Each row is a point on a tangle of strands that fork, close into loops and nearly touch. The rows are in no order.
Two points are linked if the straight distance between their rows is under 95.9. Some points are linked to none.
Savig: [  2  39   7 -10   9  26  46 -28 -25 -12  13  -3  -5  -2  -9  27 -47  16
  22  21 -20  16   8  -2  -6  -7 -23  10   6  11   1  22 -12   1   1  23
 -13 -20  24 -15  13 -21  10 -24 -19   9   8  -1  -9  -5  42  -7  -6   4]
tiv: [ 23 -42  -7  -5 -14  16 -14  14   5   0 -18   1 -13 -14  18 -25  22  22
 -27  -5  24  -1  13   3  11  13  19 -42   0  11  25 -24  -3 -11  -2  30
 -16  -4 -21 -18 -40  15 -10   3   7   1 -13 -19  23  -5  -8   9   5  -3]
fuve: [ 27   5  -5 -25 -14  16 -15  -6 -24  -6  14  10  14   8  -1  13 -16  19
   0  -5  10  -3  -5  -6  -5 -16  26  -1  26   3  -6   3 -21  -4 -14  13
 -23 -57   6 -13 -24 -12  -5  -1 -21  -7  -5 -17  -7 -12  20 -26   4 -15]
gezut: [-31 -39   6  11  -5 -18 -12 -13  20  13 -12  -5 -16   0   7  -3  -8 -21
  24  -6  -4 -31  -5  12   3   7  -9  19  -5 -48  39 -20  17  -4  -4 -19
  21  31  -2  30  29  -1  16  16   9   0  12  25   8  -7   0 -17   4 -11]
geloz: [  6  41   1 -13 -20  22  53  -3 -20 -30   9  13  10  -2 -12  12  -3  29
   8 -31 -33  19   2   0 -29  -9  -1 -12 -20  23 -22  -3  -1   2  -4  31
 -25 -18  -9  -8   2   3  -5  -5 -23  12  -9 -32  -3   2   4  -4  -6  27]
kudo: [ -4  -9  30   4   1 -34 -23  22  15   7 -29 -14  -9  11  18 -10  -6 -31
   1  -5  28  14  -1 -12   8  -5 -16 -12 -15 -24  11  11  -3  31  15 -28
  17   7 -17 -11  25   2  28 -18  22  -7  12  17  14  21 -25  23  22 -26]
monem: [  8 -29   3 -11   2  -3 -18  11  12 -13   8  -9   2  21   0 -11   1   0
  -5   4  39  15 -11  -6  -1  11  16 -35  17   0  13   5 -18 -15   5 -13
 -26 -22  12 -21 -19  -4  -3 -24   0 -15 -17 -19   0 -17  15   1  17 -47]
Tadi: [ 22 -21 -18   4 -12  25 -13   5   5  -2  -5  13 -19 -11  18 -13  46   9
 -31 -14  -4   7   0   1   7   3   4 -40  -3   2   2 -28   8 -17  18  22
   0  29 -17 -12 -40  20  -8  -1  -5   5 -16  -5  23  -9 -14  35   1   7]
Nobo: [ -5  49 -38   4  -9  25   3   6  15  -7  -4   2 -11   9   0  -3  37  -9
 -12 -20 -34   8 -16   9   1  -3 -14   8 -17   9 -40 -11  12  -3   0  -5
 -10  32   3  14 -13   3  -4   8 -24  -7  -3 -22   5  -5  -8 -18  19  37]
vus: [ 14 -28   6  -5  -6  -3 -24  10   2 -16  -8 -21  12  14  -3  -6   0  -8
  -3   7  25  17 -10  -9  -5  10   8 -33  11   5  27   8  -5  -9  11  -6
 -19  -4 -13  -5 -10  -1   3 -15 -10 -13 -22 -13   8 -16   6  10   1 -41]
Bomo: [-17 -16  -5  -2  13 -19   7  15  23 -18  12 -16  -1  30   4  -3   4 -12
   8   7  44  27   0 -22  10   7 -18 -24   4  -2   1   5 -28  -9  20 -38
   5 -23  38 -22   5 -11  -8 -42  25 -19  12  -3  -6  21  15  23  15 -52]
kasa: [ -2  37  -3 -21 -20   0  18 -19  -1 -35   0  -8  32  20 -15  12 -22   2
  10   2   4  18   4  -8 -12 -19   0 -10   9   6   6   7 -27  -1   6 -10
 -15 -13   4  -4  18  -7  13 -13 -33  -2 -20 -12  -1   6  15  -8   1 -12]
tedap: [ -2 -19  -9 -19   3   9   3   1  26 -23   5   9  12  12   1 -19 -10  31
 -15  -9  48  35  15  -2   1 -14   4 -18  -1  -1   0  -9 -27   2  26   1
 -27  -9 -21 -21  -2  18   9 -26  13 -11  -5 -11  15  14 -16  -4  29 -30]
Tuk: [-16 -18 -16   4  11  -2   4  17  40   3  -2  -3 -17 -12   5 -16   1 -13
 -25   0   9  -2   6  15  10  -1  -9   1   0 -34   6 -12  17  14   9 -18
  13  22 -24  17  18  19  15   4  19  -5   5  38  23  18 -10  -2  22   5]
manid: [-23  -7  17  13 -23 -29  -5 -15 -17   0 -35 -22  10  17  12 -12 -18 -39
   5  12   6  -5   5 -14   9   0 -25  10  -9 -11   6   5 -22  11   4 -19
  30   4  25  13  24  -7   6   1   7   3  32  10 -28  16  -9  13  -1 -25]
noto: [  5 -20  24  34 -12 -10 -30   1   6  -3  -9 -34   2  -9  -2  11   6 -17
  19  -5  13 -12 -28   0 -10  12   7 -20  17 -17  45  16  25  -2  23   5
  -8  27  -2   0  19   3   8  -4   2  -5 -19  22  21 -20  -9  17  -7 -25]
Neb: [-29  15  26  22   5  -5  31   6  -6  14 -13  14  17  -3  -5  -6  10 -21
  -4 -10 -31   2   5  15  18 -13 -23  26 -52  18 -21   1  -1  16   4  -4
  26  33   5   7   5   9  10  12  26  22  37  -8 -33   9 -22   6 -13  27]
Zeki: [ 22  34  -5 -16 -10  24  19  12 -30 -15   4   9   1 -18  -2   6  10  16
  14 -22 -44   4  -6   6 -20   7   7 -15 -20  30 -31 -19  15  -8 -24  32
 -11 -32  -1   1  -6 -12 -10  -2 -32   9  -4 -45   8   1   0  -5  -4  40]
fepa: [-29   7  41  25 -19 -29  -1 -12 -31  13 -27 -14  24  12   5 -12 -25 -21
   7  12 -18 -15   5  -9  15  -1 -29  21 -31  -7  16  10 -16  15  -2  -5
  31  14   3  18  15  -3   6   7   8  21  37   5 -35   5 -12  18 -19  -8]
pofa: [ 23   0 -20 -24   1  36 -21   4 -12  11   4  17 -15  -5  29  -7  41  34
 -18 -17 -16 -19  11 -15   4   3  36 -10 -10  13 -33 -42  -5 -16 -30  22
  -2 -27  10  -3 -40   9 -20  -2  -5  23   3 -24   4   8 -13  -5  -6  29]
nebu: [  9  17 -30 -24  14  29  18 -18 -18   2  35  26   0  -2  -7  -3   0  41
 -28  -6   0   7   5   7  -1 -21  26   3   1  16 -34  -8  -7   6   7  13
 -20 -18 -14  -9 -13   0  -9  -9   1   7  -1  -1  15  12 -11  -4   4  19]
kura: [  8  -4 -20  11  -6  19  -8   6  16  -3   8   4 -15  -9   2  -5  37  -4
 -32  -8  -8   0 -15   4   0  -3   1 -18   1  -2  -4 -20  18 -11  23   3
  -2  40 -20   8 -18  19  -4  -3  -3   0 -14  10  28  -5 -14  23   5  16]
kivag: [ 19   0  15  -5   0   5 -10   3   0   9  14   4  -2   8  -9   3 -16 -21
   2  13  17 -18 -14 -31 -14  14  25   2  46   6 -11  31 -10 -17 -41  10
   8 -48  18 -20 -24 -15 -18  19  -3  -8   0  -2 -11 -23  32  10 -12 -19]
buk: [ -8 -16  -3  15  -3  -5 -19  -6  18   9  11 -22  -5   7 -12   4  -3 -32
  18  20   3 -10 -19   2 -12  31  10  -3  48 -17  28   3   5 -23   2  -8
  14   1  53   9  14  -4  -3   6  -2 -21 -33  12   0 -14  34 -12  -7 -28]
guda: [-14  18  21  21   5   5  18   5 -11  -1  -3  -4  16 -12 -15   0  -2 -19
  12   3 -30  -8  -9   1  -2  -4  -9  15 -19  15  -6   0  26   5   6  10
  -3  38  -6  34  11   1   6  19 -14  15   0 -10 -13  -1  -9  18 -16  18]
nafod: [ 19  -9  18  -1 -11   1 -21  22   3  -6   8  -5  10  12  -7   2  -6 -19
   2   6  22  -3 -24 -29 -14  26  25 -20  41  11   3  14 -12 -28 -30   1
   3 -35  29 -11 -24 -10 -15  14 -13 -19 -14 -11  -8 -27  28   9 -16 -37]
Kozo: [ 15  -9 -25  -9  21  -3 -26 -16   1  26  29   3 -24  14  -9   3 -11  36
 -16  35   2 -13   3  16 -18  11  35  27  49 -24  -3  13  14  11 -10 -19
  -4 -21  -8 -12 -18 -11  -9  -5   7 -11 -10  18  12  -8  33 -25  19   0]
Lika: [ -7  44  17  -9 -28 -11  -5  30  20  17 -24  23   9  10  16  -2  21 -14
 -29 -22  -1  16 -10   7  14 -25 -23   4 -16 -17   7   9  19   9  16 -29
  -4  17 -14   1  -2   3  27  10   6  -4  -3  10   6  10 -30 -13   0  10]
nevo: [ -1  -8 -24 -13   8  10   2   9  39 -25  13   5   3   5   6 -17 -11  20
 -26  -3  33  24   5   4   2 -13  -5 -14   0 -11   7 -13 -15   3  20 -17
 -12  -4 -27 -11   3  17  10 -12   4  -8  -7  10  28  20 -14  -5  31 -15]
ganoz: [ 39   2   8 -16 -23   9 -13   7 -29   3   7   6  19   2  14  20  -4  31
   9  -6  -4 -17   2 -16  -4 -10  15  -9   9  11  -4  -9  -6 -17 -37  25
 -12 -61   2  11 -36  -7 -13   5 -26   9   5 -30 -11  -2  12 -27  -5   6]
Lomim: [-15  20 -30 -25   2  -7   9 -17  12 -22  24   6   2  15   7  10 -33  -1
   1  12   4  -3  21   5   5 -11  -9  22  23 -19   6   4 -25  15 -11 -26
  11  -6  21   3  33 -10  24 -12 -11  -2 -11  10  20  16  11 -31  26  -2]
nitul: [-21   9  -2   1  13  12  32  -4   2  -1  14  18 -19 -12  -6 -13 -21 -10
   9 -10 -19  -3  22  20  14  -4 -26  36 -43   4 -32 -13  -3   5 -16  -4
   5  18   1  26  23  -5  20  11   8  11  25  10 -16  19  -6 -26   5  23]
lobep: [  5 -32   8  25   0  -7 -25  -5  23   4  -2 -27  -3  -5 -13  11   1 -16
  19   8   8 -15 -30  13 -16  26   9  -7  41 -21  33  13  11 -25   1 -10
   1  -4  34  -9   9  -8 -18  18  10 -22 -33  20  -5 -25  30  -5 -15 -19]
kamut: [ 21  28 -31 -15   4  23 -15   7 -24  14   8   7 -23 -22 -11  12  28  23
   9  -1 -32  -8  -4  12 -25  23  26   9   1  -1 -32 -40  32 -11 -19   2
   1 -13   2   8  -7  -9  -9   6 -38 -10 -18 -12  20   0  13 -25  -2  46]
Geta: [ 12  11  44  23 -23 -37 -20  32  21  26 -22   3  -2   1   7 -21   2 -14
  -2  -9  27  24  -4 -23   8  -3 -13 -19 -28 -12  14  16  -9  16   7 -10
   5  24 -25 -27  22  15  30 -11  23  -5   7   8  25  15 -41  24  -1 -19]
zuz: [  1  17 -17 -10  24  26  28  -9 -14  -1  27  11   4  -3 -23   8 -14  17
  -7   9 -16   6   6   9   0 -14   8   7  -1  19 -29   2   3   4   6  15
 -20 -10 -12   1   2  -7  -3  -6 -14   8  -8   1  12   9   0  -4  -2  27]
nutaf: [-26  19   3 -29  -3 -36  12  -2   2 -24 -49   9  14  22  22   5 -17 -18
  -3  -4  18  13  32   1  -1  -9 -12   5 -14  -8   2   3 -32  21  11 -42
  25  -3   3 -12  21  -4  22  -7  27  -5   2  13  -8  26 -10   2  13 -11]
Fugiv: [  0 -30  -9 -19 -27   1  11   3   2 -18 -23  -3  21   0  18 -19   9  26
  -1 -16  40  38  16   6   9   1   4 -21  -5   4   8 -18 -22  -1  20  20
 -36  -9 -22 -36 -16  18  17 -18   0 -12 -17 -36   2   5 -18  -5  12 -32]
livez: [-21  18  19   6  -5  -2  51  -9  -9 -23  -7  -5  21  15 -10  10 -26   1
   6  14 -12  17  30  -5  -1 -13 -18  14 -35  17  -9  19 -32  16   1  -2
  13   5  -8   6  29   7   4  -9  10  21  19  14 -30  17   1   6 -17  22]
ruv: [ 11 -41   2  33  17 -11 -18 -10  13   8  -1 -20  -9 -24  -4  11  11   6
  20  11  10 -36 -22  12 -11  14   5  -2  31  -3  28   8  23 -20   3   2
  -8   0   6  -1   7 -13 -30  23  25 -10 -24  25  -8 -37  14  -7 -26  15]
nor: [-16   2  13  -4  -5 -41  -5  18  -5 -12 -52  -3  -7  18  21  -6  -8 -27
   1  -2  33   9  13 -11   8  -2 -17  -7 -13 -25   0   4 -16  30  20 -45
  31  -7  11 -16  24 -17  19 -25  34 -16   7  11  -1  21 -13  17  30 -22]
siko: [ 22 -42  -7   0  -3   6 -17  14  11   1 -15  -1 -19  -3   6 -34   2  33
 -24  -5  48  -6  19   3   9  15  29 -33  -3   1  14 -18  -6   1 -12  22
 -33 -17 -17 -30 -36  15  -8  -6  14 -15  -5 -25  14  -7   5 -11  32 -21]
Masan: [ -1 -10 -21 -19  22  -5   7 -22  11  -3  27   1   2  29   1   4 -20   7
  -4  12  29  16   3  -7   8  -8  10   0  30   4 -11  27 -26   7   3  -5
 -14 -32  12 -18   0 -12 -12 -24  16 -12   3   6   1   9  26  -5  16 -34]
bipef: [ 27   4 -16 -12  10  13 -23   6 -24  25  10   2 -21 -24 -21  21  19  35
   7  13 -20 -21   5   8 -22  23  32  15  15  -3 -12 -31  32 -14 -20  -2
   0 -17   1  13  -8 -13 -13  12 -22 -10 -19  -1  12 -13  19 -26 -12  36]
rara: [ 11 -13 -20 -17  24  -2 -11 -19  10  18  32   9 -14  22   3  -7 -18  15
 -17  21  19  -7  -7   2  -4   4  28  15  45  -9 -14  28  -8   5  -7 -14
  -9 -35   2 -25 -19 -11 -16 -15  20 -15   5  12   6 -11  31 -13  29 -24]
Reke: [-18  47  25 -17 -18 -13   8  14   4  13 -37  28  22  16   9   7  13 -14
 -22 -24  -7  28  11  15  14 -24 -18  10 -23 -10   5  14   1  12  15 -35
   9   7  -7  -5   2   0  24   7  20   2  -3  15 -12  11 -24 -15 -17  21]
Nemos: [ 20 -24  -3   0   6   3 -18   2  -1  -4   5 -14   7  -5 -12   3  -1  -5
 -14   9   4  -7  -8  -3 -13  -2  15 -21  20   7  18   8   8  -8   8   4
 -19   0 -14  17  -7   0 -15   6  -8  -2 -21   1  -2 -10   8   5 -14  -9]
tupoz: [-20  16  16   5  -4  -7  40   5  -3  -8 -13   3  23   7  -2   4  -7 -13
  -9   2 -13  15  20   6   8 -21 -13  20 -40  14 -10  10 -20  18   3 -14
  22  15 -12   6  15  13   7   2  25  23  27  10 -26  19 -18  14 -10  24]
pof: [  1 -11 -19  -5  10   8  -4  22  54  -8   5   1 -16  -4   7 -18   0  -1
 -35  -6  25  17   9  12   2  -5  -9 -11  -3 -28   4  -2   5  16  16 -21
   9   8 -26   5   9  25  15  -9  17  -8   2  31  33  22 -17   5  37  -2]
golu: [ 19  -3 -20 -17   5   6 -24   3  -6  22  20   3 -23  -5 -19   3   4  43
 -14  25  -9  -9   1  10 -20  11  34  13  36 -23  -2 -20  15   2  -5  -8
  -6 -15 -13   2  -6  -7  -8   7 -11  -8 -29  12  18  -4  21 -30   2  16]
Bop: [-31  -2   8  23  24   0  17   2   8  14   4  12   3  -9  -7 -13  17 -23
   1  -8 -38  -5  -6   9  23  -3 -21  26 -41  23 -32  -1   1  13   2   9
  28  59  12   9   1  20  -1  12  18  18  45 -12 -26   3 -25  14  -7  19]
muta: [-11  20   4  -3   7  12  49 -33 -15 -16  15  -9   6  13 -16  22 -40   8
  19  20 -11  14  25  -7   3 -12 -20  12 -12  12  -6  29 -30  13  -2  10
   4 -17  13  -8  25   2   3 -23   0  16  13  14 -17  10  18   0 -10   0]
dag: [-22 -11   3  11 -12 -36 -10   5 -19 -11 -40 -11  -9  22  17 -11  -3 -38
   5   9  29   5   3 -18  13   8 -25  -6  -5 -18   9   3 -21  16  13 -40
  37  -6  41  -3  22 -17   6 -16  21 -15  26  10 -20  21  -9  25  20 -38]
befet: [-16  51  -5  18   5  21   5   9  21   9 -22   4  -2  -1 -11  -5  33 -29
  12 -15 -48   3 -20  20  10  -1 -19  17 -22  23 -29  -2  28   0  -6   5
  -7  44  22  15 -10   6   0  16 -15  -6  17 -34 -13 -14 -20 -26   7  34]
mutu: [-24 -26   4  27   8  -7  -7 -19  11  13   6 -14  -4 -15  -9   4  -2 -12
  28   0 -11 -23 -12   2   2  14  -3  19   3 -17  29 -18  28 -13   6  -1
   1  34  -3  42  20   6   1  20   0   6  -2  18   0 -15   4  -6 -11  11]
zuta: [ 14  16  -1  -9  27  25  22 -11 -30   3  19   3   2 -11 -25  18 -26  21
   7  21 -19  -3   2   1  -1  -8  -2   4   9  17 -13  19   2   5  -3  26
 -23 -33   3  -4  -4 -20  -1  -7 -21   9   3  -8 -10 -10  23  -1  -8  17]
fif: [-27  27  24 -20 -14 -33  10   4  -3   7 -51  20  13  11  23   4 -11 -24
 -13 -12   0  17  24  13  12 -12 -13  12 -20  -6   3   8 -20  17  21 -34
  25  -2  -5 -10   7  -8  22   9  31   0  -1  22 -18  25 -18  -6  -3   3]
fuv: [ 32 -11   9  -9 -31   5 -11  16 -31 -15 -12   5  33 -18  23   3  22   9
   4 -16 -19  -2  -1   0 -11   6   0 -33  -9  26   9 -11  12  -9 -17  30
   4   0 -16  20 -33  -6  -9  13 -29  15 -16 -34   4 -11  -7  21 -27  12]
dizu: [-21   2 -15  22  28   7  -1  -2  21   9   4   3  -6 -14  -3  -6  25 -19
  -4 -14 -25  -5 -16  -1  13  -1 -12  10 -14  17 -33  -3   7   3   7  14
  12  72  10   4  -4  31 -10  11  11  14  24  -3 -14 -12 -25  31  -4  23]
dobi: [ 15 -40 -12 -19 -17  -3  -3  15 -12  -8 -15  -7   8  -2  20 -24   0  35
  -9 -15  48  11  17  -4  15   5  14 -18  10   6   2 -18 -25   2  -9  21
 -40 -33  -2 -30 -27   5   5  -8   9 -19 -14 -40  -7 -10   4 -24  22 -34]
kurit: [-21   7 -20 -13  11   2  18  -9   5  -7  26   5 -18  -5  -2  -6 -31  -4
   1   4  -7  -4  26  15  14  -2 -15  32  -5 -18  -9  -7  -8  10 -12 -21
   4   8   1  24  27  -2  19   4  -8  10  -6  17   9  21   6 -29  14  21]
tibo: [ -4 -23 -12 -10  22 -14  -8   9  32 -14  27 -13 -10  28   0  -6  -5  -3
  -3  10  37  22   0  -9   7   5  -1 -26  18  -1  -2  12 -23  -2   8 -26
  -7 -23  25 -16   6  -3  -9 -37  16 -22  -7  -3   4   6  21   4  28 -48]
roki: [-33 -25  28  28  -4 -39  -5  -7 -25  22 -24   7   1   1   8 -16 -10 -17
   0  -7 -17 -16   9  -9  12   0 -19  20 -36 -15  18   6  -9  13   4   1
  31  29 -13  14  14   3 -13  21  24  17  52  15 -25  10 -32  21 -17 -14]
zimu: [ 21   1 -31 -20  -3  30   0   0 -12   1  14  24  -1  -8  10 -11  30  27
 -25 -17 -13   2   0   2  -5  -4  17 -18  -9  17 -34 -23  -6 -12  -7  24
 -13 -13  -9  -4 -36   8 -19  -1 -12  12  -7 -16   9   8 -12   0  -2  26]
vimu: [ -5 -20  25  30   3 -34 -12   8  11  16  -4 -13   1 -14   7  -1  13 -17
  -7 -10   3  -4 -15 -12   5  -8 -12  -5 -11  -2  32  15  15  14  21  12
  15  39 -24   0  22  22   1   5  20  10  20  22  14   9 -30  40 -11 -13]
fiki: [ 10 -30  -9  21  22   1 -18   1  -1   5   0  -7 -12 -34  -9  13  32  21
  15   1   0 -38 -15  13 -15  10  16   8  18   7   0 -24  33 -21   8  10
  -5  14   7   2   7 -11 -31  21  12 -11 -25  15   0 -34  -3   0 -28  40]
Farik: [  4  -6 -14   7  17  10   1 -26  -2  23  33 -11 -20   2 -13  10 -22 -12
  19  32  -6  -7   6   6   3  11   3  21  34  -8  -1  23   4  -8  -9   2
   4 -21  23   7  -4 -21  -8   0 -10  -5  -8  13 -10  -5  41 -16  -8 -11]
vefa: [  2   0  14  -3  -9 -10   2   7  10 -13  -7 -10  32  12   1  -6   4  -6
  -9  10  25  37  -7  -9  -5 -20  -6 -12 -13  12   8   8 -12   5  22  -8
   1  13 -33 -11   6  13  12 -11   8   9   0  -2   1  13 -24  33  -4 -16]
tagol: [ 24   4  24   7 -52 -16 -20  16 -18  -6 -23 -12  21   6  20  -9  12  -4
   9  -4   2  18 -12 -12  -3   7   1 -24 -12   6  27  12  11  -5   9  10
 -12  25 -33 -11  -5  -7  22  -2 -28   6 -22 -17  21  -1 -25  21 -11 -38]
bulu: [  9  24  -2 -24  13  20  10 -32 -25   3  17  14   6   1 -13  25 -31  31
  -5   6   5  -5   3  10  -7 -18  18  15  28   5 -13  24 -12   9  -3  15
 -22 -55   8 -25 -22 -18   1 -15  -5  -4  15  -6  -5 -13  32 -11   5  -2]
Vuzi: [ 29  -1  20   1 -49 -10 -12  16 -32  -8 -20   0  35  -6  25  -6  21  -1
   8 -10 -12  13  -5  -6  -9   7   0 -27 -15  22  22  11  15  -1   4  25
   5  21 -31  10 -14 -11   6   4 -29  16 -21 -27   9  -5 -18  33 -26 -17]
roz: [-13  -3  -7   4   3  -2  10 -15  -1 -15   5 -25  18  23 -10  -2 -18 -27
  10  27  10  17   0 -18  13   1 -13  -3  12  15   2  23 -21  -5  -1  -8
  20 -18  32  -1  15  -1  -7 -12  -3  -4   2   6 -27  19  19  17  -9 -30]
rane: [-26 -15   9   0  -2 -21  -5  11  31  18 -18   9 -14  -8  10 -12  -4 -27
  -4 -10  -1 -19   0  14  12   2 -10  10  -9 -48  16 -11  23  13   5 -25
  17  26 -13  19  20   7  30  14  18  -6   0  31  16   6 -13 -13  15   1]
Sope: [ 35   6  13  -1  15   9 -10   8 -22   7  12   8 -15 -14 -19  33  -5  19
  10  22  -5 -37  -6 -25 -14   5  13  11  15  14  -9  22  19 -17 -37  15
   2 -36   7   5 -33  -7 -29  16 -17   3  14  -1 -13 -29  20   0 -21  22]
nup: [ -4  -4  -2  23  43  14   8 -24 -21  23  34  -5 -32 -29 -28   5 -10   4
  43  16 -18 -20   4  12  -1  18  -1  17  -9  17  -8 -12  26  -7 -11  29
  -4  11  12  25   9  -6  -6   5  -9   3  -2   4 -21  -8  11 -10 -12  20]
Zupor: [-28 -15 -12  29  30   5 -10 -13  27  11   6   0 -14 -25   9  -1  36 -10
  16 -21 -16 -24 -23  12  11   3  -3  18   2   7  -9 -22  19 -13  22  20
   9  63  10  -6   8  19 -19  15  17   6   7  12   7 -32 -22  32 -11  26]
taku: [ -7  46  13 -15 -32   2  39 -11  -8 -39 -11   0  30  21 -14  12 -12  13
   6 -18 -16  25   9  -1 -22 -14   0 -15  -6  12   5   3 -18  -2  -3   3
 -19  -9 -17   1  12   3  11  -3 -29   9 -15 -23   0   5  11  -8  -7   6]
dulek: [  6  25  -5   1 -24   6  -4  22  24  -2  -3   7   0   3   8  -3  30 -13
 -31 -15  -7  14 -17   6  12 -16 -14  -3 -13 -15   1  -8  18  -1  17 -14
  -2  41 -24  14 -11  13  19   8  -3  -1  -6   8  22   6 -22   4  12   7]
suzu: [-14 -21 -19  10   6  -6 -11 -22  16  12  24 -18 -23  10  -8  -1 -17 -27
  19  29   4  -6   1   1   4  14  -6  16  29 -24  13   6  -6 -10  -7 -11
  20  -3  40  15  17  -4  -8   2  -6  -8  -9  15 -10   8  31 -23  -2 -27]
Gete: [ 44  17  16 -10   5  20 -12  12 -30   5  10   6 -10 -11  -7  31   7  40
   7  15 -16 -36   0 -18 -10  -3  17   7   0  13 -17  -2  15 -17 -36  26
  -5 -44   0  10 -35  -9 -22  -4 -30   8  25 -24   1 -10   8 -13  -7  21]
Taral: [ -5 -28  23  33  10 -20 -16  -9   7   2   3 -22   6 -19   5   7   9 -16
   8  -5  11 -15 -19  -5   1   0  -7 -11   7  -6  46  18  22   7  21  13
   0  28 -15   1  23  13 -11   2  16   5   0  22  14  -5 -13  32 -15 -13]
Mub: [ 34  -2   8  -5  10   3  -5  -6  -4  17  20   1 -17  -3 -13  25 -10  11
   2  22  15 -28 -11 -27 -26   8  25  29  40   3  -6  30  15 -16 -42  -3
   3 -35  -2 -11 -37   0 -23  20   0   4  26  10 -12 -26  25   2  -3   7]
mun: [ 32  -8   4 -17 -29   6  -3   9 -34  -9  -7   6  39 -11  24   0   5  29
  12 -18  -4  -4   9  -3  -1  -9   6 -31  -6  25   5 -19   0 -16 -29  35
  -9 -46 -11  19 -28  -1  -6   9 -26  16  -8 -41  -7  -7  -1 -10 -15  13]
zurav: [-31  19  24   8  13  12  30  -1  -4  -1 -10  28 -17  -9  -4 -14 -11 -16
  10 -20 -37  -3  15  30  16   0 -30  34 -65   9 -26 -13  -8   6  -5  -7
  12  17   3  13  15  -7  18  12  21   7  36  -7 -38  11 -11 -32  -8  19]
Futu: [ -3  35 -28 -21  -4   5   7 -20  -2 -15  25   4  13  14 -13  18 -32  -2
   9  14  -5   3   5   1   0 -13   0   6  33 -10  14   8 -22   3  -5 -14
  -1 -22  32  -7  20 -21  17 -16 -37 -10 -22  -8  13   7  31 -20  17  -9]
Puper: [ -6  47 -33   2   7  25   9   4  -4   3  11   4 -22 -15 -14  -7  16   2
   8 -10 -37   5  -9  15 -12  16   5  19  -7   4 -33 -28  29  -4  -7   5
 -11  15   8  15   0  -1   0  11 -38  -8 -18 -13  13   2   0 -25  16  43]
gog: [-14 -25 -17  23  43  11  -6 -18  12  11  12  -3 -18 -30  -8   2  32   3
  16  -3  -8 -30 -10  16  -2  10   8  11  10  13 -12 -28  26 -13  11  18
   0  36   2   5  14   6 -32  19  11   1 -17  17   4 -25 -10  12 -24  37]
Vom: [-25 -26  22  27   0 -39  -7   1  -2  25 -18   3  -7  -9  11  -6   7 -20
  -2 -17  -8 -14  -2 -13  12   0 -16   6 -30 -18  24  11   7  17   7   7
  24  36 -16   4  26  15  -6  17  32  11  49  27   0  16 -30  32 -11  -7]

A fork is a point with three links, a tip a point with one. Leave the first point through the second and follow the links. Name the first fork or tip that comes.
zuta / Savig => Neb
Puper / kamut => tibo
kurit / Lomim => Zeki
Neb / Bop => Farik
nor / dag => noto
Vom / roki => nor
nafod / kivag => ganoz
Tadi / tiv => mutu

A piece is two or more points that can be reached from each other along the links. Count, over all rows, the pieces, the separate loops (a circle has one, a figure eight two, a Y none), the forks (points with three links) and the tips (points with one).
pieces => 3
loops => 0
forks => 5
tips => 11
